Each row is a point on a tangle of strands that fork and nearly touch. The rows are in no order.
(in the rows, 100 means zero)
Two points are linked if the straight distance between their rows is under 58.9. Some points are linked to none.
K692: [135 136 106 145 111  80 101  78  78 126  83 123  84 141  75  93 107 102
 135  99  86  99 123  87  82 101 103 106 106  87  88  92 128 104 101  76
  92 100]
K291: [ 83 102  85 110  93  94 114 114  71 103 120  88  97 105 111  93  93  86
  68 110  88  87  97 111 101  93 109  96 125 101  98  84  96  89  61  91
  82 120]
K282: [ 86  85  96  93  97 100  84 126  88  97  84  77 123  67 106  83 101  96
 102 107 106 100  87  89 113  99 107 106  81 104 112  96  88  96  93 115
  97 115]
K791: [129 117 112 135  94  72  98  80  86 112  83 108 101 116  91 110 107  78
 137 103 107  97 106  76  83 102  86  95  92  92  82  90 126 111  95  71
  98  89]
K381: [120 131 121  98  86  98 119  82  92 102 139 112  95 139 108 116 105 114
  76  87 106 107 103 110  94  81 100  86 117  82  90 102 131 100 113  87
 100  97]
K577: [108  92 103 107 113 103  88 105 102 107  92  89 105  86 108  99 115 103
 118  93 107  90  99  85  97 101  97 101  79 101  98 105 102 108 102 103
 107 100]
K965: [ 90  96  94  92 110 117 115 109  96 106 134 107  97  94 101  93  96 114
  81  94  84  72 102 117  94  91 124  98 117 106  94  97 105  89  97 105
  93 100]
K6: [ 83  99 115  90  98 130 102 114 104  94 116 110 116 111 103 109 123 114
  41 107  94 107  98 122 109  95 131 100 107  89 117 111  95  87 115 117
  96 101]
K67: [107 104  88 155 120  88 111  76 100 126  83 125  51 130  84  92  98 107
 115  94  61 102 130 115  95 100  96 112 111  96  94  92  78 106  79  88
 100 102]
K192: [ 77  81  98 130 109 125 114  92  99 102 116 111  96 121 100 105 119 113
  53 110  84  87 108 123 121  93 115 107 105 104 105 113  77 105  99 122
 102 116]
K778: [100  97 108  46  78 110  83 121 114  92  78  88 121  73 103  89  99 109
 100 100 112 114  91 100 115 102 109 106  83 100 114 106 112  82 113 118
  92  83]
K828: [110 111  99 126  98  88 111 101  68 129 112  94  89 126 111  95 116  95
  88  94  94  81 107  98  97  94 102  95 105  95  82  87 123 104  71  84
  80 113]
K75: [105 103  91 130 118 107  98 115  66 133  95  90  93 107 102  82 133 108
  89 109  86  70 108  95  99  99 117 108 101 106 111  99 107  96  88  97
  87 119]
K188: [ 86  75 105 139 122  97  86  99  98 117 100  87  94 104 111  94 121 103
 109  94 102  78 104  93 103 101  93  99  73  94  94 103  85 123  96 120
 110 124]
K22: [130 140 107 116  99  89  99  71  98  87 101 117 108 117  83 115  99  97
 127 108 111 117 113  93  94  99  91  89 105  94 100 112 127  93 114  82
 106  85]
K51: [114 113 111 129 116  95  84  95  83  93  74 102 117  97  97  97 122 101
 119 100 103 112 100  91  96 100 104 104  80  79 112 102  98 105  98  97
 107 100]
K529: [111  94 113  87 103  98  77 113 109  97  73  85 124  67 105  94 108 121
 135  89 113 111  94  87 106 103  94 101  69  93 105 111 109 103 133 113
 109  93]
K74: [115 107  99  92  93  92 106 107  78 105  99  98 115  87  97 100  96  84
 115  98  99  85  96  81  88 101 108  95 104 101  79  87 132  93  90  78
  83  89]
K584: [113 106  99 137 133  95 102  86  91 112  92 118  82 112  84  90 105 110
 125  92  77  87 115 103  87 103 106 104 103  93  96  96  94 107  93  92
 104 100]
K843: [ 79  95  72 100 101 113 131  93 108  83 110 108  79  94  96 111  84 104
  62 114  85 102 103 129 100  96 111 104 128 104 105  91  75  94  87  97
 108 108]
K46: [ 95  90  93 105 108 102  88 118  81  91  72  84 115  58 101  85  98  93
 116 116  90  92  95  83  94  96 107 109  92 105 117  96  89  94  88 101
  96 109]
K253: [ 68  77  87  84  91 102 102 110 107  80 104  88 104  87  95  91  70  92
  86 112  98 107  82 104 114 104  96 107 108 118 111  94  59 101  84 127
 102 119]
K168: [117 114 126  74  73  92  89 106 102 103 102  82 121  97 109 100 101 119
 124  88 126 111  82  81  95  92  86  88  81  84  91 107 140  96 144  93
 104  88]
K533: [ 92 107 115  58  75 106  96 116 110  94 112  96 121 107 112 101 102 101
  65  92 117 117  84 106 109  95 111  98  95  90 104  96 109  91 101 114
  92  92]
K482: [ 60  78 102  84  77 111  83 130  97  99 113  77 123 103 108  90 102  91
  57 115 111 104  83 102 128 103 112 103  92 104 114  98  79  97  90 131
  90 131]
K752: [ 79  94  88 152 109  76 100  93  76 110  83  97  69 102  95  88  86  82
 120 109  64  91 108  99  77  96  93 107 116  98  99  76  76  97  62  87
  92 116]
K472: [105 102 122  62  78  90  91 110 115 100  90  86 120  98 109  92  97 110
 112  81 131 123  73  88 115 101  84  98  76 100  97 103 110 104 121 114
 103  92]
K658: [114 124 105 121 118 114  99  88  90 100  99 116  99 116  92 102 122 122
  89 103  90 108 111 109 103  94 115 103 103  91 113 117 100  96 101  98
 107 100]
K218: [ 92  85 107 122 117 101 100  90 102 115 115  95  92 115 114 103 113 109
  96  85 105  87 100 101 106  99  86  95  84  97  88 111  92 120  97 114
 115 112]
K65: [ 79  77 100 119 111 109 101 101  95 115 127  93  99 111 110  95 108 108
  80  94  95  75 102 109 111  97 103  97  91 103  91 106  91 109  91 122
 104 120]
K451: [118 123 123  93  80 102  84  98  90 100  99  80 114 106 116 103 120 124
 114  99 121 112  89  77  88  86  89  92  86  79 108 121 136  95 139  85
 113  95]
K643: [107 117  92 108 105 113 106 105  79 115 107 101  92 115 106  99 127 105
  62 110  91  91 111 107 107  95 117 105 113 104 114 106 103  91  87  92
  94 105]
K569: [ 73  73  89  93 106  90 106 102 112  83 105  97  99  93  91  91  64  90
 101  91  99 110  83 110 114 110  86 100 103 117  96  93  51 111  93 124
 106 113]
K856: [ 94 101  83  65  89 110 119 107 109  98 126 102  91  99 109 111  91  90
  66 100 105  92 106 112  93  97 116  98 123 103  92  87 109  95  84  92
  90  93]
K728: [ 65  87  79  96  97 100 117 110  90  82 119  87  88  83  96  95  63  97
  86 113  78  85  90 106  88  95  97 103 130 116 101  87  77  90  85 111
 102 119]
K603: [ 90  87  86  93 102 100 102 107  95 105 115  88  95  92 107  97  92  89
  95  98 102  85  98  96 101 104  98  97 103 110  89  93  95  99  75  99
  98 108]
K331: [105 101  99 123 126 110 103  88  98  99 103 113  96 102  92  98 109 116
 103  96  85  92 108 110  99 100 111 104 100  99 106 111  89 102  99 104
 110  98]
K300: [113 108  97  93 105 101 113  74 131  82 112 119  88 118 104 127  95 107
  89  94 119 127 104 117 105 108  83  94 109  96  96 111  90 109 106  94
 121  88]
K532: [ 60  79 107  85  84 132 107 116 116  88 122 108 112 116 104 113 113 105
  25 113  96 107  96 126 114  97 129 105 112  96 110 101  80  96 112 127
  90 111]
K122: [121 123 110 113 111  93  97  95  76 106  98 103 114 103  94  96 112 106
 122  91 102  92 101  90  88  98 109  97  91  83  90  99 131  99 107  87
  99  96]
K239: [ 85  80  87 139 113  87  97  83 101 113  99 100  73 112 107 102  99  88
 101  99  87  93 114 105 102 104  86  97  95 103  93  96  71 114  66 102
 107 113]
K637: [122 113 110  59  71  99  91 104 107  94  85  89 117  87 106 107 105  96
 109 105 126 113  96  82 103  99  94 100  88  97 104 109 134  90 115  93
  97  80]
K596: [102  95 102 144 117  70  91  94  82 122  78  98  86 105  96  93 104  76
 141  91  90  82 107  79  76 106  98 103  89  84  77  71 104 117  85  79
  88 111]
K165: [ 95  80  90 113 111  74  97  99 100  99  87 100  82  86  91 100  69  60
 139  96  89  97  98  87  82 113  74  94 106 114  81  81  76 110  83  80
  93  99]
K228: [ 86  90 110 109 109 128 110  93 115 102 126 111  99 122 108 112 121 127
  61  96  96  92 105 119 112  92 109 103  97  98 103 121  93 107 114 122
 112 105]
K296: [ 44  68  94 106  79 113  90 128  82  85 130  79 118 105 102  88  89  92
  53 135  92  85  90 110 121  98 111 107 115 110 119  99  71  88  99 133
  94 150]
K595: [ 88  98  89 153 114  88 105  94  71 117  89 103  74 116  96  81 104  98
  99 107  65  88 111 110  94  95 104 109 112  96 104  86  80  99  65  94
  92 117]
K181: [114 118  87 142 108  87 122  70  97 122  98 128  60 139  89 102 103 113
  91  95  75 112 127 122 108  96  96 103 116  93  87  95  95 101  83  82
 100 100]
K92: [108  80  97  81 118 105  99  99 130  96 101 105  93  84 103 108  89  97
 124  84 107 100 100 104 103 119  81  97  92 122 100 114  81 115 113 109
 113  86]
K468: [111 115 103  95 110  99 110  91  98  94 117 112 103 104  95 106  94 104
 101  88 102 102 101 111  98 100 102  94 106  95  89 102 109  97 101  93
 108  86]
K553: [ 99  84 113  52  91  85  85 117 125 103  79  87 111  80  92  76  85 107
 132  71 118 117  72  99 129 114  89  98  80 116  98 102  93 104 127 126
  90  93]
K442: [121 113  95 139 118  96  97 103  66 142  83 100  76 130  99  83 129 112
  96 103  84  81 117  91  96  99 108 112  96  99 103  96 112 104  84  91
  87 115]
K540: [104 113 121  67  92 117  91 108 115  97 122 102 117 104 107 102 107 127
  85  88 105 105  95 107  93  91 114  92  94  85 104 111 126  80 125 107
 101  84]
K924: [ 98 103 121  22  61 102  85 114 136 101  96  92 108 103 104  91  94 116
 100  86 124 118  84 102 104 100  96  98  87  97 101 100 126  88 130 118
  86  77]
K199: [101  96 108  74  89 104  78 123 102 101  76  81 131  63 107  87 112 118
 110  95 109 105  93  89 112 100 108 103  71  93 107 105 116  88 121 109
  98  95]
K665: [116 116 106  75  79  98  92 113  84 100  89  89 128  83 105 100 111  92
  94 106 114 106  94  87 101  98 111  99  91  91 105  98 133  82 101  89
  88  89]
K920: [126 112  99  96 118 114  90  89 115  83  91 111 101  88  97 112 108 111
 123 102 102 113 115  98  99 105  97 101  98 103 116 121 103  98 112  98
 115  84]
K54: [121 135 124 100  88 111  92  88  88 100 111  96 101 127 112 108 125 128
  94 102 115 112  98  90  90  81  96  93 102  81 115 127 131  92 129  86
 112 101]
K248: [111 107 106 103  88  85  87 112  85 112  82  78 125  83 112  97 118  99
 113  94 121 104  89  75  99  97  97 100  74  85  93  94 124 106 110  92
  99 104]
K222: [ 82  97  78  70  88 115 124 102 124  78 106 110  92  98  97 115  83  98
  57 109 105 117  99 125 103 101 114 104 122  99 107  89  80 100  94 104
 105  97]
K561: [ 77  93  89 112 107 121 105 117  77 100 109  94 102  88 100  86 109 104
  69 122  81  72 100 110  99  92 122 110 118 110 122 100  89  83  92 107
  94 116]
K13: [102 100  86 135 120 104  94 109  69 116  80  93  89  90  94  81 116 100
 106 118  74  77 109  88  87  97 116 115 105 111 117  95  93  93  80  91
  91 117]
K281: [123 116 120 132  95  66  92  86  84 108  78  98 114 104  95 106 112  85
 144  96 117 100  96  72  82 102  86  97  79  75  85  85 127 118 117  79
 102 100]
K136: [ 55  77  72  72  82 121 118 112 120  79 118  95  89  91  98 106  75  96
  55 123  95  93  98 123  99  97 116 109 127 115 115  94  71  97 100 125
 103 116]
K305: [130 131 115  81  83  97  98  82 108  94 115 106 104 108  95 122  93 103
 136 105 122 102 105  78  84  96  83  82 111  99  92 124 153  93 142  78
 103  82]
K142: [ 81  85 104 143 118 110 104  97  82 115 111 106  97 122 101  90 120 115
  76 102  81  78 107 116 114  98 111 104  96  96 102 107  84 109  94 120
 101 121]
K877: [123 108  86 111 111  94 109  77 115  99  92 122  80  98  90 119  92  82
 127 103  96 108 116  97  91 110  85  99 113 113  92  99  98 102  91  69
 104  80]
K287: [103 110  95  87  87  94 105 100  95  80  86 101 117  94  99 103  91  80
  87 111 112 125  88 100 111 101  99 105 102  98 110  91  87  94  76  97
 100  91]
K449: [118  97  93 110 118 109 104  77 125 102  99 111  79 102 109 118 110 103
 108  98 104 103 117 102  99 109  81 102  99 116 105 116  87 115  95  95
 119  91]
K198: [128 142 115 102  92  94  87  83  90  83  92 107 122 105  91 110 109 105
 121 107 119 120 106  86  95  95  99  92  95  85 112 117 134  87 123  89
 104  89]
K739: [100  92  83  68  99  98 111 101 118  83 100 106  96  84  96 103  74  87
 105  96 107 110  94 106 101 112  92  99 111 116  96  95  83 102  93  99
 103  85]
K365: [114  89 117  69 102  87  81 115 114  93  71  95 123  68  92  85  85 107
 147  79 114 117  87  93 115 113  88  97  74 102  99 107 100 104 138 114
 101  86]
K742: [ 96 106  83 140 107  98 121  76  98 104  98 120  69 123  97 105 104 109
  75 103  75 114 118 128 112  97 101 102 114  93  95  96  80 101  73  89
 103 105]
K944: [114 119 122  48  68  98  98 102 120  92 119 101 112 111 107 111  92 104
  93  89 126 116  90  98  96  94  96  90 101  90  96 103 135  93 125 100
  97  77]
K636: [ 73  86  78  61  86 109 113 109 120  77 105  97  94  90  94 100  73  92
  73 108 105 110  89 115 108 102 106 106 117 114 110  93  71 100  92 119
 100 101]
K938: [ 72  78 102  79  98 115 102 110 114  90 118 101 116  98 101  97  88 109
  75  95 102 104  84 114 116 101 111 100  95 105 100 101  79  99 101 131
 102 104]
K679: [ 99  80  88  95 101  81  92 107  99  96  78  87  94  75  96  96  75  64
 132 102 103 100  92  73  96 111  82  99  98 119  90  83  84 109  80  91
  93 103]
K911: [109 123 121 100  94 111 111  99  86 107 132 110  97 137 113 108 124 120
  53  90  98 106 101 116 101  83 114  92 111  81 102 106 121  96 107  95
  93 104]
K508: [118 119  97 107  95  98 120  72 104 113 118 112  77 130 109 119 112 102
  80  95 105 103 115 107 101  94  88  94 112  99  88 106 115 106  90  80
 106  92]
K164: [ 79  76  89 121 114  94 102  91 107  92 101 101  90  97 101 102  83  90
 103  99  91 100  98 110 104 106  88 100  99 108  97  94  59 111  81 110
 111 107]
K515: [101 109 134  78  75  96  91 105 102 101 108  83 125 112 118  97 104 120
 102  80 128 119  71  90 102  88  87  91  79  79  94 105 122 103 133 106
 108  98]
K158: [ 94  86  95  48  85 106  93 124 111 106 107  85 108  76 107  94  88  97
 101  93 108  87  91  89 100 105 107  96  97 112  88  96 121  90 102 104
  85  89]
K405: [ 51  79  94  87  80 124  95 134  92  93 124  86 111 101 105  92 105  89
  38 132  89  83  95 117 111  96 126 104 123 107 128  95  84  83 101 125
  87 128]
K500: [105  95 112 114  97  77  97  92  99 110  99  87  99 112 113 105 102  84
 113  87 124 105  89  84 103 103  71  91  80  93  81  93  98 122  90  97
 108 103]
K674: [125 133 113 107  92  95 117  68 102 107 127 115  77 143 106 118 108 114
  93  94 110 107 112 102  95  87  83  89 116  90  91 114 125 107 112  77
 112  96]
K416: [104  85  97  94 105  80  88 123  90 106  79  84 115  63  96  88  88  89
 141  86 105  90  88  75  95 108  99  97  81  98  80  86 109 107 111  96
  91 100]
K952: [ 82  93  84  93 106 126 119 105 102 108 132 109  84 104 102 100 107 113
  55 109  84  72 111 125 101  89 130 104 124 109 107 100  99  90  96 108
  96 110]
K841: [ 92 101  96  79  98 124 108  98 125  83 107 113 105 102 104 115 104 109
  64 107 106 115 101 120 107 101 112 105 107  99 113 109  86  99 102 112
 110  90]
K706: [101 115 108  95  86  98  89 127  68 106  92  82 133  86 113  90 123  93
  79 103 110 104  88  95 104  96 117  97  88  87 111  93 122  82  96  91
  85 104]
K398: [ 87  73  99  56  93  98  88 119 123  94  81  87 110  70  93  75  77 102
 123  88 109 107  79  99 124 112  96 103  86 123 109 102  77 103 114 134
  93 102]
K7: [131 111  98 117 124 110  92  80 112 104  90 114  82 103  97 110 118 112
 126 102  97 103 122  91  90 104  95 104  99 109 111 120 104 108 103  90
 113  92]
K367: [100  90 112  86  90  88  90 103 110 104  98  84 110 104 114 100 101  96
 105  82 128 113  77  86 114 103  76  97  75 102  92 100  95 117 101 114
 108 103]
K593: [119 103 108 142 118  76  87  90  87 129  70  97  81 111 100  98 124  94
 143  90 100  81 110  69  75 104  97 105  84  83  81  81 120 123 105  78
  95 112]
K513: [121  82  99  92 121  98  88 100 122  90  81 102  96  72 100 106  92  90
 144  92 104 102 103  89  95 117  82  97  88 119 102 107  87 115 113  99
 107  87]
K642: [ 78  90  85 107  93  95  97 113  82  98 105  80 101  91 107  91  88  82
  82 116  94  93  94  95 105 100 100 102 108 106 104  90  84  94  65 102
  92 124]
K880: [ 90  98 115  51  88 127  89 113 133  88 110 106 116  93 101 100 101 125
  76  99 104 107  98 117 101  98 118  98  93  94 113 111 108  82 125 123
 100  81]
K138: [112 102 117 127 118  91 100  81 103 112 103 103  86 122 107 105 112 110
 118  83 105  99 104  95  92  99  78  95  88  89  92 113  97 122 105  95
 119 101]
K634: [ 71  67  99 134 112 105  81 113  93 111 106  81 116  90 107  84 111 103
 104 103  99  74  97  96 111 100 107 103  74  98 100  99  82 113 104 130
 106 132]
K246: [ 93  90  76 114 111 100 110  92 101  93  90 101  73  80  95 105  81  84
 116 112  76  94 107  96  82 105  89 105 123 122 102  91  76  97  75  83
 104 101]
K263: [105 102  97  94  87  89  94 106  87  98  84  88 115  90 108  99 102  75
  98 108 116 110  91  83 109 100  95 103  88 101 104  91  99  99  75  92
  96  98]
K490: [104 116 135  35  51 101  86 107 127  95 106  89 115 117 110  96  97 120
  90  90 128 129  79  98  95  88  92  92  90  83 106 104 135  87 139 109
  93  83]
K787: [106 106  97 157 114  84 101  83  81 132  80 114  63 137  95  86 115 103
 107  98  71  96 123 105  97  99 100 111  99  87  96  91  89 109  71  94
  93 110]
K146: [105 105  91  95 105 100 101 107  80  78  75  98 112  67  93  91  88  89
 114 114  88 106  97  92  92  97 108 108 106 103 117  97  94  86  87  91
  98  92]
K982: [ 67  82  88  94  94 131 102 117 100  95 116  95 106  93 101  97 109  98
  54 125  89  81 102 116 108  94 122 110 113 112 124 104  82  87 100 122
  97 113]
K700: [111  91 103 118 120  73  97  97  98 104  84 110  92  94  80 103  75  59
 149  86  92  91  99  90  81 119  76  92  98 106  72  82  88 114 105  70
  92  85]
K348: [104 124 111  92 102 121 107 102 101  94 122 119 106 121 101 112 121 120
  49 100  94 113 105 121 102  88 127  97 115  81 112 111 109  86 112 102
  97  98]
K330: [ 85  92 111  22  67 110  81 126 136  99  86  90 112  88  97  82  94 115
  90  92 111 112  87 111 114 102 111 104  87 102 109  97 111  82 117 129
  80  84]
K39: [126 123 126  73  67  84  91  88 105  86 102  97 120 103  91 112  81 102
 144 105 129 115  92  78  92  99  78  78  95  92  96 119 150  91 156  90
 101  81]
K935: [127 125 107  71  90  97 105  89 115  89 117 113 105 102  93 118  88  96
 118  97 118 109 104  96  93 102  92  86 110 101  86 110 136  92 125  82
 103  75]
K489: [119 112 117 104 110  95  79  99  97  91  78  94 123  83  99  98 114 118
 138  90 112 114  99  86  95 101  97  98  73  79 106 115 116 103 132 102
 113  95]
K145: [ 75  70  96  47  86 114  97 114 135  85  97  96 107  80  90  83  75 108
 102  95 102 104  83 113 121 108 106 107  98 124 114 103  75  97 115 140
  95  94]
K802: [122 120 119 114  79  73  93  97  78 106  80  86 129  97 102 104 113 100
 129 100 125 108  89  70  88  93  92  96  79  76  92  95 138 108 126  82
 105  98]
K494: [ 82 101  84  83  86 105 120 116  88  94 129  94  94 103 109 103  89  88
  51 109  93  93 100 120  97  92 118  98 129 100 103  79  99  90  73  96
  81 111]
K993: [ 81  95 102 105  95 101  84 132  72 103  89  75 133  80 112  81 115  95
  79 107 105 102  82  94 115  97 115 101  83  89 110  94  97  91  93 109
  91 122]
K406: [ 65  66 106 104 101 110  85 122 101 104 114  83 129  88 102  80 100 112
  96  96 102  84  84 101 118  99 109 102  73 103  99 100  88 103 113 135
 101 121]
K689: [121 128 111  52  79  98 106  89 132  78 117 118 102 112  93 123  81 100
 106 100 131 124 101 105  97 103  91  87 114  96  97 109 129  94 134  95
 103  73]
K524: [ 70  75  85 132 111 103 114  88 100  95 116 105  86 105  99 100  86 101
  81 103  80  91 103 120 108  99  97 100 109 106  94  98  61 108  83 115
 109 119]
K90: [ 58  65  99 103 101 117  97 115 101  91 120  93 123  93  96  86  89 107
  82 106  91  82  86 110 116  96 113 106  94 109 104 101  74  96 105 137
 101 120]
K252: [ 66  77  88 152 117 106 109  91  86  95 101 105  86 106  91  89  96 106
  89 116  65  81 106 116 100  92 103 113 112 106 112  97  61 103  87 117
 104 125]
K128: [129 140 100 128 108  87 109  62 108  95 110 129  85 131  80 120  97 103
 120 102 102 121 121 107  99  99  86  90 116  93  93 109 114  99 111  77
 110  88]
K133: [110  97 103 102 102  76  99 107  82 103  86  97 118  80  89  95  83  74
 139  93 102  89  87  76  90 106  96  92  93  99  72  81 117 104  99  80
  91  91]
K768: [111 108  97 123  96  81 109  98  72 119 103  97 102 110 101  98 100  80
 112  94  95  82 101  87  89  99  99  96 104  99  73  83 126 103  74  74
  85 101]
K360: [ 97  90  83  77  99 122  97 113 104  91  90  92 103  69 105  99 103  95
  93 118  95  89 105  96  99 101 110 109 103 117 122 109  92  90  90 103
 100  96]
K379: [121  97 111 106 116  78  98  95 100 104  99 106  97 101  87 107  84  73
 144  79 106  90  97  89  86 119  74  88  91 102  70  96 107 116 119  76
 102  82]
K990: [104  92  99  61  99  99 102 102 130  87 103 107 102  95  97 102  81  98
 106  83 118 117  86 110 113 114  85  98  96 113  97 106  86 108 112 115
 106  83]
K411: [ 85  88  96 143 119  74  93  99  80 111  79  99  75  95  91  88  84  72
 143 100  72  82 107  85  69 105  94 103 105  95  88  68  85 105  73  81
  90 114]
K992: [ 98 111  97  98  92  96 114  89 102  78 100 111 107 112 100 113  92  89
  67 104 109 131  93 117 113  99 100 101 107  90 100  91  83 102  79  96
 104  93]
K581: [131 112 117 104 105  87  81  94 105  95  79  95 108  86 102 108 108 104
 156  93 120 108 102  70  86 104  81  92  81  88  96 113 129 111 140  87
 111  89]
K548: [118 115 108  82  96 114  97  96 110 107 111  96  96 105 114 110 119 113
  99  98 112  93 104  88  90  96  97  99  99 103 100 120 129  98 111  87
 108  90]
K389: [ 86 104  72 117 102 114 131  93  94 103 104 109  67 108  96 103 100 106
  55 118  72  96 112 128 104  90 114 108 132 108 109  92  80  93  79  91
  98 116]
K154: [ 99 105  83 121 106 110 105  92  92  89  86 104  93  94  99 104 109  95
  80 117  87 109 106 110 104  98 105 108 113 104 121 101  75  96  75  92
 104 103]
K677: [110  94  84 123 118  93 101  84 111  94  77 114  75  86  93 109  87  80
 136 107  80 106 114  96  83 107  86 105 113 116 102  93  73 104  81  76
 103  88]
K785: [ 85 103  74 139 104 100 116  98  76 115  96  99  64 113  99  90 100 100
  72 120  63  89 115 113  98  94 104 113 129 111 111  90  80  90  64  89
  89 121]
K2: [120 109 105 140 114  89  94  96  77 138  85  93  78 124 105  94 130 111
 118  91  98  78 112  78  85  98  98 106  88  91  88  97 122 119  96  86
  96 116]
K601: [100 112  87 113  98 103 121  84 104  93 108 117  85 118 102 117 104 101
  61 103  95 117 109 124 111  96 104  98 117  91  99  96  89  99  81  89
 103  99]
K424: [ 99  91  89 102 111 108 111  83 129  87 103 116  86 103 103 120  98 103
  89  97 106 114 107 119 108 110  87 100 105 108 102 108  73 112  97 106
 120  92]
K795: [119 107  92  81 106 101 101 100 100  74  80 110 111  66  88 102  81  92
 130 107  96 110 106  95  94 106 104 100 108 106 107 105 102  87 102  89
  99  78]
K56: [118  98 106 133 117  85  93  76 109 117  90 106  71 118 109 112 113  90
 129  90 102  97 114  90  89 105  74  97  89 100  88 102  95 122  90  84
 109  97]
K403: [ 92  84  77  97 110 111 103 103 103  88  90  92  89  69 100  99  86  90
 108 117  84  88 105  93  90 102  96 109 114 126 115 100  77  97  81 101
 105 102]
K135: [122 128  93 140 112  82 117  65 102 110 102 131  73 132  79 110  94 102
 116  95  84 116 125 115  97 101  94  96 116  90  86  96 103 101  95  73
 105  92]
K219: [ 80  94  89 137 114 109  98 114  68 101  87  89 100  88  95  82 110 100
  90 125  70  78  99 101  94  94 112 113 110 107 127  97  79  90  83 106
  96 124]
K210: [114 112  87  54  86 101 113  99 121  74  97 114 103  88  92 112  77  87
 100 107 115 120 101 107 103 108 102 100 114 104 103  96 104  91 102  94
  98  73]
K232: [ 82  89 126  96  98 123  95 103 113  97 117 101 119 117 111 107 117 127
  69  92 105 108  87 109 114  92 107 100  85  92 102 118  97 102 120 124
 111 102]
K261: [ 79  77  87  89  97 133  99 110 113  87  97  92 111  77 103  98 105 100
  79 125  95  89 103 107 109  98 112 115 102 122 130 111  76  94 102 124
 106 102]
K889: [ 90  98 110  75 101 118 106 109 111 104 134 105 106 102 107  99 102 117
  74  86  97  87  98 118  98  92 117  93 101  95  94 102 115  91 110 112
  98  93]
K871: [125 123  95  76  90  97 103  90 104  74  89 117 115  84  85 112  87  86
 116 113 110 119 107  95  98 105 104  98 110  99 106 104 121  83 102  83
  97  74]
K420: [107 103  91 122 106  90 113  83  99 118 112 106  75 120 108 107 107  97
  91  91  93  91 115 105 102 101  88  97 105 103  81  99 102 109  75  85
 101 100]
K619: [129 115 102 130 103  79 103  71 104 112  88 118  83 116  87 118  99  77
 136 103  98 104 116  85  86 107  80  96 106 103  83  96 115 105  93  65
 101  83]
K37: [109 106 104  91 104 114  95  96 112  82  95 110 112  95 102 108 109 109
  93 101 107 116 101 107 107 102 103 103  96  97 116 116  94  98 105 109
 111  88]
K987: [119 128 116 115 113 109  93  83  96  96 108 109  98 123 100 105 121 129
 106  95 106 112 106  97  95  90  98  97  99  86 109 124 116 101 119  96
 116  98]
K114: [123 115 119 112 113  82 104  87  94 108 114 110 100 116  85 104  91  91
 138  78 104  89 102  93  84 108  82  83  99  92  69 101 126 110 125  76
 104  86]
K776: [ 56  69 101  76  85 131 101 115 129  84 117 104 117 104  96 102  97 109
  52 110 100 102  90 120 119  98 122 110 102 108 111 105  74  96 114 140
  96 106]
K167: [128 100 108  86 105  91  87 100 112  92  80 101 106  78  97 109  95  90
 147  93 113 107 101  80  95 114  83  94  86 106  93 110 115 106 123  90
 103  80]
K265: [ 86  89  84  46  86 108 108 119 114  99 122  93  97  88 103  99  78  89
  85  96 107  89  97 102  97 104 108  98 114 113  89  91 106  95  89 104
  89  95]
K216: [101  95  94  67  89  97  99 122  88  98  95  88 115  68 100  92  84  87
 113  98 102  90  89  82  96 101 107 100 101 108  86  92 120  88  93  92
  84  91]
K240: [100  82  96 128 112  80  93  88 104 117  96  93  81 107 110 106 102  81
 117  89 106  92 106  89  97 107  76  93  84 102  83  94  85 120  79  96
 106 108]
K897: [ 96  96 106  95 102  86  95 124  79 108 100  86 129  78 100  80  92 100
 123  80 103  89  85  91  99 101 108  94  81  86  78  82 118  99 110 101
  91 101]
K303: [100  94  89 145 136 104 104  88  92 114  84 115  70 105  81  86 100 111
 125 105  60  80 120 104  83 100 109 117 110 107 109  92  75 106  90 101
 103 108]
K686: [100 103  88 122 103  97 115  96  78 127 120 100  71 128 113  95 114 104
  71  97  85  79 116 111 107  95 104  97 112 102  88  95 107 104  68  94
  86 115]
K445: [ 88  84 102  49  94 122  95 112 135  86 101 104 110  81  99  97  91 116
  96  98 105 106  97 115 108 108 108 103  94 110 114 110  94  92 120 129
 104  80]
K641: [104  91  93  83  86  79  90 110  97  98  76  83 111  77 100  93  85  72
 119 103 119 111  84  74 112 106  89 102  87 112  98  87  93 107  82 100
  92 103]

A fork is a point with three links, a tip a point with one. Leave the first point through the second and follow the links. Name the first fork or tip that comes.
K776 / K532 => K74
K281 / K791 => K982
K700 / K165 => K181
K581 / K167 => K637
K871 / K210 => K529

A fork is a point with three links. Follow the links from the first point to the second and name the forks in between, in order.
K164 / K561 => K636 K222 K595
K871 / K199 => K529
K246 / K595 => K982
K135 / K791 => K181 K595 K982
K992 / K37 => K181 K595 K222
K742 / K219 => K181 K595
K982 / K239 => K595 K222 K636 K164
